Each row is a point on a landscape with many valleys, with its height.
From any point a ball takes the steepest step (drop divided by distance) to one of its 2 nearest points. It stops when none of these is lower. Distance is the straight distance between rows; heights are no part of it.
nivu h=399: [134  71  99 116 127 157 155 115 119 130 137 159 167 122 122 161 161  61
  99 113 167 100]
rola h=734: [104  97  96 113  88 148 131 120 178 151 155 102  83  96 189 151 148  69
 111 146 200 107]
soza h=324: [104  93 135 172 113 112 115 172 169 100 110 121 168 135 151 134 174 125
 149 195  94  94]
gar h=428: [121 145 162 175 118 114  73 135 185  88 139  88 126 136 187 127 113 167
 140 150  90 137]
nifa h=801: [103 129  84  64  89 160 108 173 122 169 160 137 133 177 199 129 108  82
 142 143 124 134]
Ged h=311: [152  64 132 149 139 146 145 125 153 119 116 162 166  92 107 170 131  94
 129 134 158 111]
pom h=632: [112 210 103 181  95 153 123 163 113 119 115  92 125 156 167 116  88 175
 118 189  60 123]
rotal h=444: [171  86 164 123 157 153 141 144 117 164 121 159 121  87  83 174 186 118
 117 135 143  93]
rozi h=600: [155 133 118 155 137 156 151 143 153  77  99 106 139 113 115 133 121 159
 108 157 143 127]
dul h=492: [129 157 117 114 120 149 184  57 128 120 163 107 115 106  69 115 138 149
  73  86 180  94]
dadef h=331: [ 94  94  73 129 120  88 102 109 120 135  96 138 154 128 172 142  78  44
 170 141 121 147]
zilo h=529: [148 144 163 110 116 137 174  87 124 120 160 141 110  51  49 115 127 156
  85  85 201  72]
Dol h=541: [190 137 148 145 141 109 132 182 116 109 115  95 137 141 118  91 100 180
 106 188  78 101]
sabor h=330: [185  88 186 129 155 105 154 143 136 128 136 123 163 113  76 130 153 145
 157 131  87 105]
Levuz h=460: [138  42  99  81 111 148 128 111  99 135 156 136 172 175 130 145 153  81
  89 114 175 121]
Nimi h=484: [109  83 119 107 131 123 120  98 118 146 152 137 140 184 149 128 155 103
 136 104 109 142]
gibep h=568: [176  87 141  97 133 163 122 134 129 148 140 195 144 115 147  85 107 109
 109 116 161 123]
Beviz h=690: [176 126  82  79 127 210 131 101  96 139 122 147 115 105 147  99 139 132
 147 120 157 170]
soko h=513: [126 109 142 112 120  96  64 149 145 144 149 128  79 111 187 147 116  87
 164 118 136 172]
zuseg h=403: [ 53 185 117 158 122 117 111 189 148 113 120 137 127 150 155 151 111 142
 145 126  99 144]
riv h=397: [117  71  82 104 104 106 115 128 120 134 126 136 155 125 165 145 138  51
 197 131 128 141]
ketok h=819: [103 143 106  90  79 123  90 203 152 126 153 143 141 143 194 134  79  89
 155 148 130 141]
zoge h=549: [ 64 197 112 168 129 138 131 115 110 143  97 123  81 126 126 150 154 131
 168 118  79 156]
zoz h=339: [129 149 146 155 130 133 126 124 120 138 132 106 144 157 147 107 123 134
 149 129  54 144]
begal h=445: [114  79  85 118 120 109  97 117 115 154 140 130 163 191 176 136 147  69
 182  98  90 138]
kolil h=235: [132 142 176 130 141  96 132 155 164 120 144  96 103 141 109 120 130 199
 125 115 117 118]
kab h=425: [114 185 126 132 132 125 129 121  55 177 112 166 130 158  95 137 111 129
 145  71  98 156]
Zinof h=571: [ 76 134 154 151 135  91 102  98 150 138 141 113  79 143 138 149 125 121
 112  85 128 153]
did h=580: [ 76 203 121 163 112 144 117 107 104 178 142 103  75 137 151 138 149 117
 130 122  85 148]
Rapo h=270: [ 99 150 131 135 146 113 146 109 102 161 130 109 132 177 108 125 142 114
 120 117  69 127]
numo h=390: [164  81 186 122 168 119 139 121 111 169 114 167 148 115  82 133 158 121
 136 114 112 122]
Golap h=603: [159 130 114  89 140 183 142 138 130 143 142 159 132 117 153  76  80 134
  77 136 166 129]
gaki h=486: [160  98 150  95 134 115  81 117 112 123 160 134  96 113 154 137 114 100
 140 118 149 194]
kuvo h=602: [124 209 112 168 110 122 149 172 129 136 123 111 162 184 152 102  68 172
  96 145  67 104]
sipif h=592: [173  79 156 114 134 124 129  55 131 143 154 155 134  92 124 101 133  99
 144  68 157 143]
kezad h=614: [124 123 121 113 151 107 178  52  95 131 122 130 142 111  50 109 155 141
 159  89 131 114]
bofi h=669: [156 155  90 111 132 189 115 116  84 162 135 148 109 116 180  89 110 117
 134 131 129 154]
Namup h=347: [108 152 117  87 129 132 146 135 101 141 157 130 134 167 107 117 168 169
 178  74  96 146]
gop h=660: [126 159 108 165 115 163 131 152 132  88 109  79 134 125 153 115 126 172
 132 202  80 135]
Todev h=542: [115 128 179 151 142 101  77 129 160 122 130 116  79 111 154 141 133 129
 144 113 135 156]
dafu h=596: [189 138 144 144 136 139 150 126 147 123  75 164 131  92  85 134 112 158
  61 122 175  73]
Kur h=468: [127 181 126 103 140 122  97  95  47 185 134 145 106 151 111 123  70 107
 107  70 111 169]
luko h=451: [137  83 161 103 157 110 119 134 113 146 103 198 152 117 119 114 128 115
 176 117 115 146]
Rupe h=338: [ 76 132 109 126 129 127 129 185 129 107 114 137 154 166 124 142 139 138
 144 142 108 139]
nav h=449: [112 177 109 111 119 160 188  89 137 151 157 135 106 119  94  59 115 158
  77  93 155  94]
Rer h=833: [ 87 164 118  81 118 120  90 214 136 126 144 152 107 141 148 150  98 115
 156 120 152 157]
dud h=501: [134 114 153 121 153 129 127 118 118 109 115 154 136 101  97 123 153 148
 191 107 117 174]
nezof h=578: [130  94 108 112 135 141 178  60 115 109 147 125 162 127  83 131 162 118
 139  77 170 130]
zuken h=391: [135 143  93  84 149 152 138 106  58 133  89 173 120 124  87 118 124 141
 150 126 149 161]
Bera h=532: [201 128 141  90 143 141 115  96  71 167 136 125  92 108 112  76  96 129
  93 152 136 161]
Kekop h=674: [101 112 137 134 136  88 108 122 116 140 117 115 116 161 124 143  86 102
  81 142 139 127]
tetu h=301: [ 73 125 102 138 129 125 118 145 154 104  97 148 130 105 137 145 138  91
 160 136 164 141]
kepa h=503: [120  59 101  89 107 136 126  94  93 109 137 141 167 166  74 165 146 111
  90  88 189 117]
vanas h=455: [149 133 147 167 102  94  84 146 178  60 126  64 130 161 167 124 130 205
 127 176 103 118]
feduk h=783: [ 93 116  96  71  77 123  98 162 123 182 140 139  90 123 186 134 137  58
 163 129 131 136]
votub h=604: [ 56 147 119 155 115  94 109  93 123 161 142 117 108 167 162 159 120  73
 140  88 109 148]
Zuke h=564: [183 116 154  93 150 136 130  81 111 137 157 140 129  94  94 110 108 126
 104 102 145 154]
vek h=528: [122  84 135  96 137 155 125 117 137 158 139 179 145 149 143  99 148  99
 119  89 140 118]
zaruk h=457: [ 84 185 126 188 123 110 114 170 170  94  88 113 112 155 143 130 137 171
 140 156  96 103]
Mor h=702: [106 117  91 124 107 142 134 117 145 121 127  93 111 123 175 144 118  76
  83 172 168 118]
Pid h=277: [177 115 168 146 132  89 150 162 146  91 151  79 158 117  77 125 163 189
 134 156 100  85]
non h=619: [159  78 164 127 147 146 138  87 159 130 152 154 144  98 142 127 176 120
 159  93 157 153]
fakuf h=386: [147  77 151 169 113 121 100 176 155  95  94 122 151  94 132 183 172 119
 152 208 109  88]
keva h=735: [101  96 109 125 107 153 137 177 192  97 132 135 134 142 180 132 160 111
 146 144 155 108]
duf h=238: [ 64 128 114 155  97 115 120 188 153 111 107 117 157 157 166 141 140  99
 140 190  94 108]
Nal h=502: [168 159 136  92 153 111 111 105  43 156 130 136  91 140  88 110  79 143
  90 116 121 164]
fubub h=649: [128 123 150 161 138 141 135  92 181 105 128 133 126  85 162 105 164 134
 178 106 139 157]
deser h=636: [149 121 126 152 125 145 139 152 140 130  88 153 120 108  99 163 109 126
  53 156 185  67]
Bik h=559: [167 149 156 129 141 133 162  95 116 130 109 143 104  71  70 116 130 161
  84 120 176  85]
bele h=665: [125 131 105 141 109 161 134 144 148 108 121  87  91 119 153 166 124 132
  50 171 196  94]
gazib h=483: [174 118 139 157  99 116  71 180 153  74 108  67 148 142 180 153 126 183
 115 227 125  98]
gaz h=313: [129 129 104 127 156 156 142  92  91 123  78 181 133  79  94 109 125 114
 148 122 164 146]
Bur h=565: [174 159 157 163 143 135 148 126 139  82 100 111 133  66  83 123 116 187
 149 151 138 130]
Gono h=438: [157  87 156 142 132 161 127 172 156 128  98 145 129  83 112 196 188 129
 119 178 138  79]
romo h=608: [ 75 163 130 161 117 109  99 125 130 164 143  90  96 135 186 160 151  97
 167 114  69 147]
Resen h=317: [130 160 127  80 122 123 144 146 110 111 182  85 113 151  82 126 170 182
 163  99  90 154]
gagez h=534: [147 127 149 153 159 126 128 119 137  69  98 138 135  82  79 133 120 149
 166 115 145 159]
nuf h=400: [129  99 102 125 139  90 101  73 109 119 120 123 156 136 145 143  78  74
 158 113 135 177]
nesu h=708: [170 147  82  82 134 172 138  83  99 115 160 160 136 120 133  83 103 145
 157  74 157 175]
Gufot h=512: [210  98 166 149 137 118  99 171 122 102 116  88 151 132 143 146 131 177
 100 211 100  98]
bado h=342: [109 172 111 130 126  94 177 103  98 158 169 113 156 185  91 101 103 135
 101 106  76  98]
kinur h=188: [110  98 118 144 145 134 123 119 137 126  80 184 128  78 110 144 134  82
 156 131 166 128]
sesam h=647: [140 130 131 135 149  99 173  73 112 126 120 128 129 123  67 106  96 129
 118 116 122 111]
kobi h=450: [150  89 129 115 156 102  94  87  81 112 132  90 132 128 129 149 117 108
 130 129 141 183]
nubi h=681: [132 104 155 138 148  92 140 107 116 138 114 137 120 140  80 117 101 121
  70 131 137 114]
buro h=707: [ 84 118 120 141 121 160 126 168 188 120 123 164 138 114 182 106 176 117
 168 135 105 121]
vibi h=640: [141 176 114 115 131 182 120 153 120 146 112 153 112 146 186  85  74 130
  97 142 121 135]
kozu h=684: [125 114 111 140 133 136 133 176 144 133  86 164 133 116 130 122  93 107
  90 166 151 100]
teb h=232: [182 114 160 125 128  68 165 120 120 113 184  43 131 113  71 121 144 165
 145 136  91 112]
fesu h=543: [122  85 117  99 112 126 167  65 118 111 161 141 193 131  63 132 144 121
  86  59 187 105]
Nufe h=396: [ 99 182 119 107 131 120 188 111 112 159 143 136 145 157  86  71 110 154
  84  93 110  83]
vopi h=678: [ 93 162 123 170 133 158 123 119 177 119 124 137 139 111 185 103 151 146
 178 123  96 147]
gikun h=389: [124 176 158 187 110 105 120 123 150  98 131  91 142 139 136 122 102 172
 148 133  57 143]
Nunu h=385: [106 197 127 108 143 117 143 122  60 145 149 129 112 149  90 139 129 161
 157  75  87 172]
Pinad h=728: [104  93 100 118 119 166 141 193 166 117 111 166 140 128 148 129 150  99
 107 157 169  83]
beb h=638: [ 83 119 105 131 116  82 106  98 110 152 136 116 111 162 156 151  85  45
  97 121 126 143]
Bomil h=283: [112 148 143 110 137 124 130 151 143 111 167  87  86 144 102 144 173 175
 128 117 138 156]
Soz h=761: [100  95 117 110  88 114 117 152 165 168 120 129 102 103 162 134 143  52
 135 146 155 109]
pamur h=570: [167 180 150 148 122 122 119 161 140 132 100 101 131 164 166  89  77 208
  97 160  74  98]
mobo h=633: [163 150 111 153 128 139 146 143 154  75  99  78 113 128 129 154 120 181
  54 165 176  97]
pivu h=187: [142 123 182 125 144  56 140 125 151 129 184  82 118 132  68 124 138 177
 126  96 114  99]
Donot h=504: [ 57 172 141 172 132 119 125 133 150 125  86 121  79 111 111 143 153 174
 137 136 109 126]

Where does a ball stop that starts at each point below?
buro: pivu
nubi: kinur
Nal: pivu
kuvo: Rapo
deser: Rapo
romo: duf

Call two points neighbours if one is among the 2 nearest of the other. Go from one point of each pair to the other, from neighbour to neighbour, staying as low as possible. Name the highest point that can't be avoided.
pivu, dadef: romo
duf, pivu: rotal
dadef, Rapo: gop
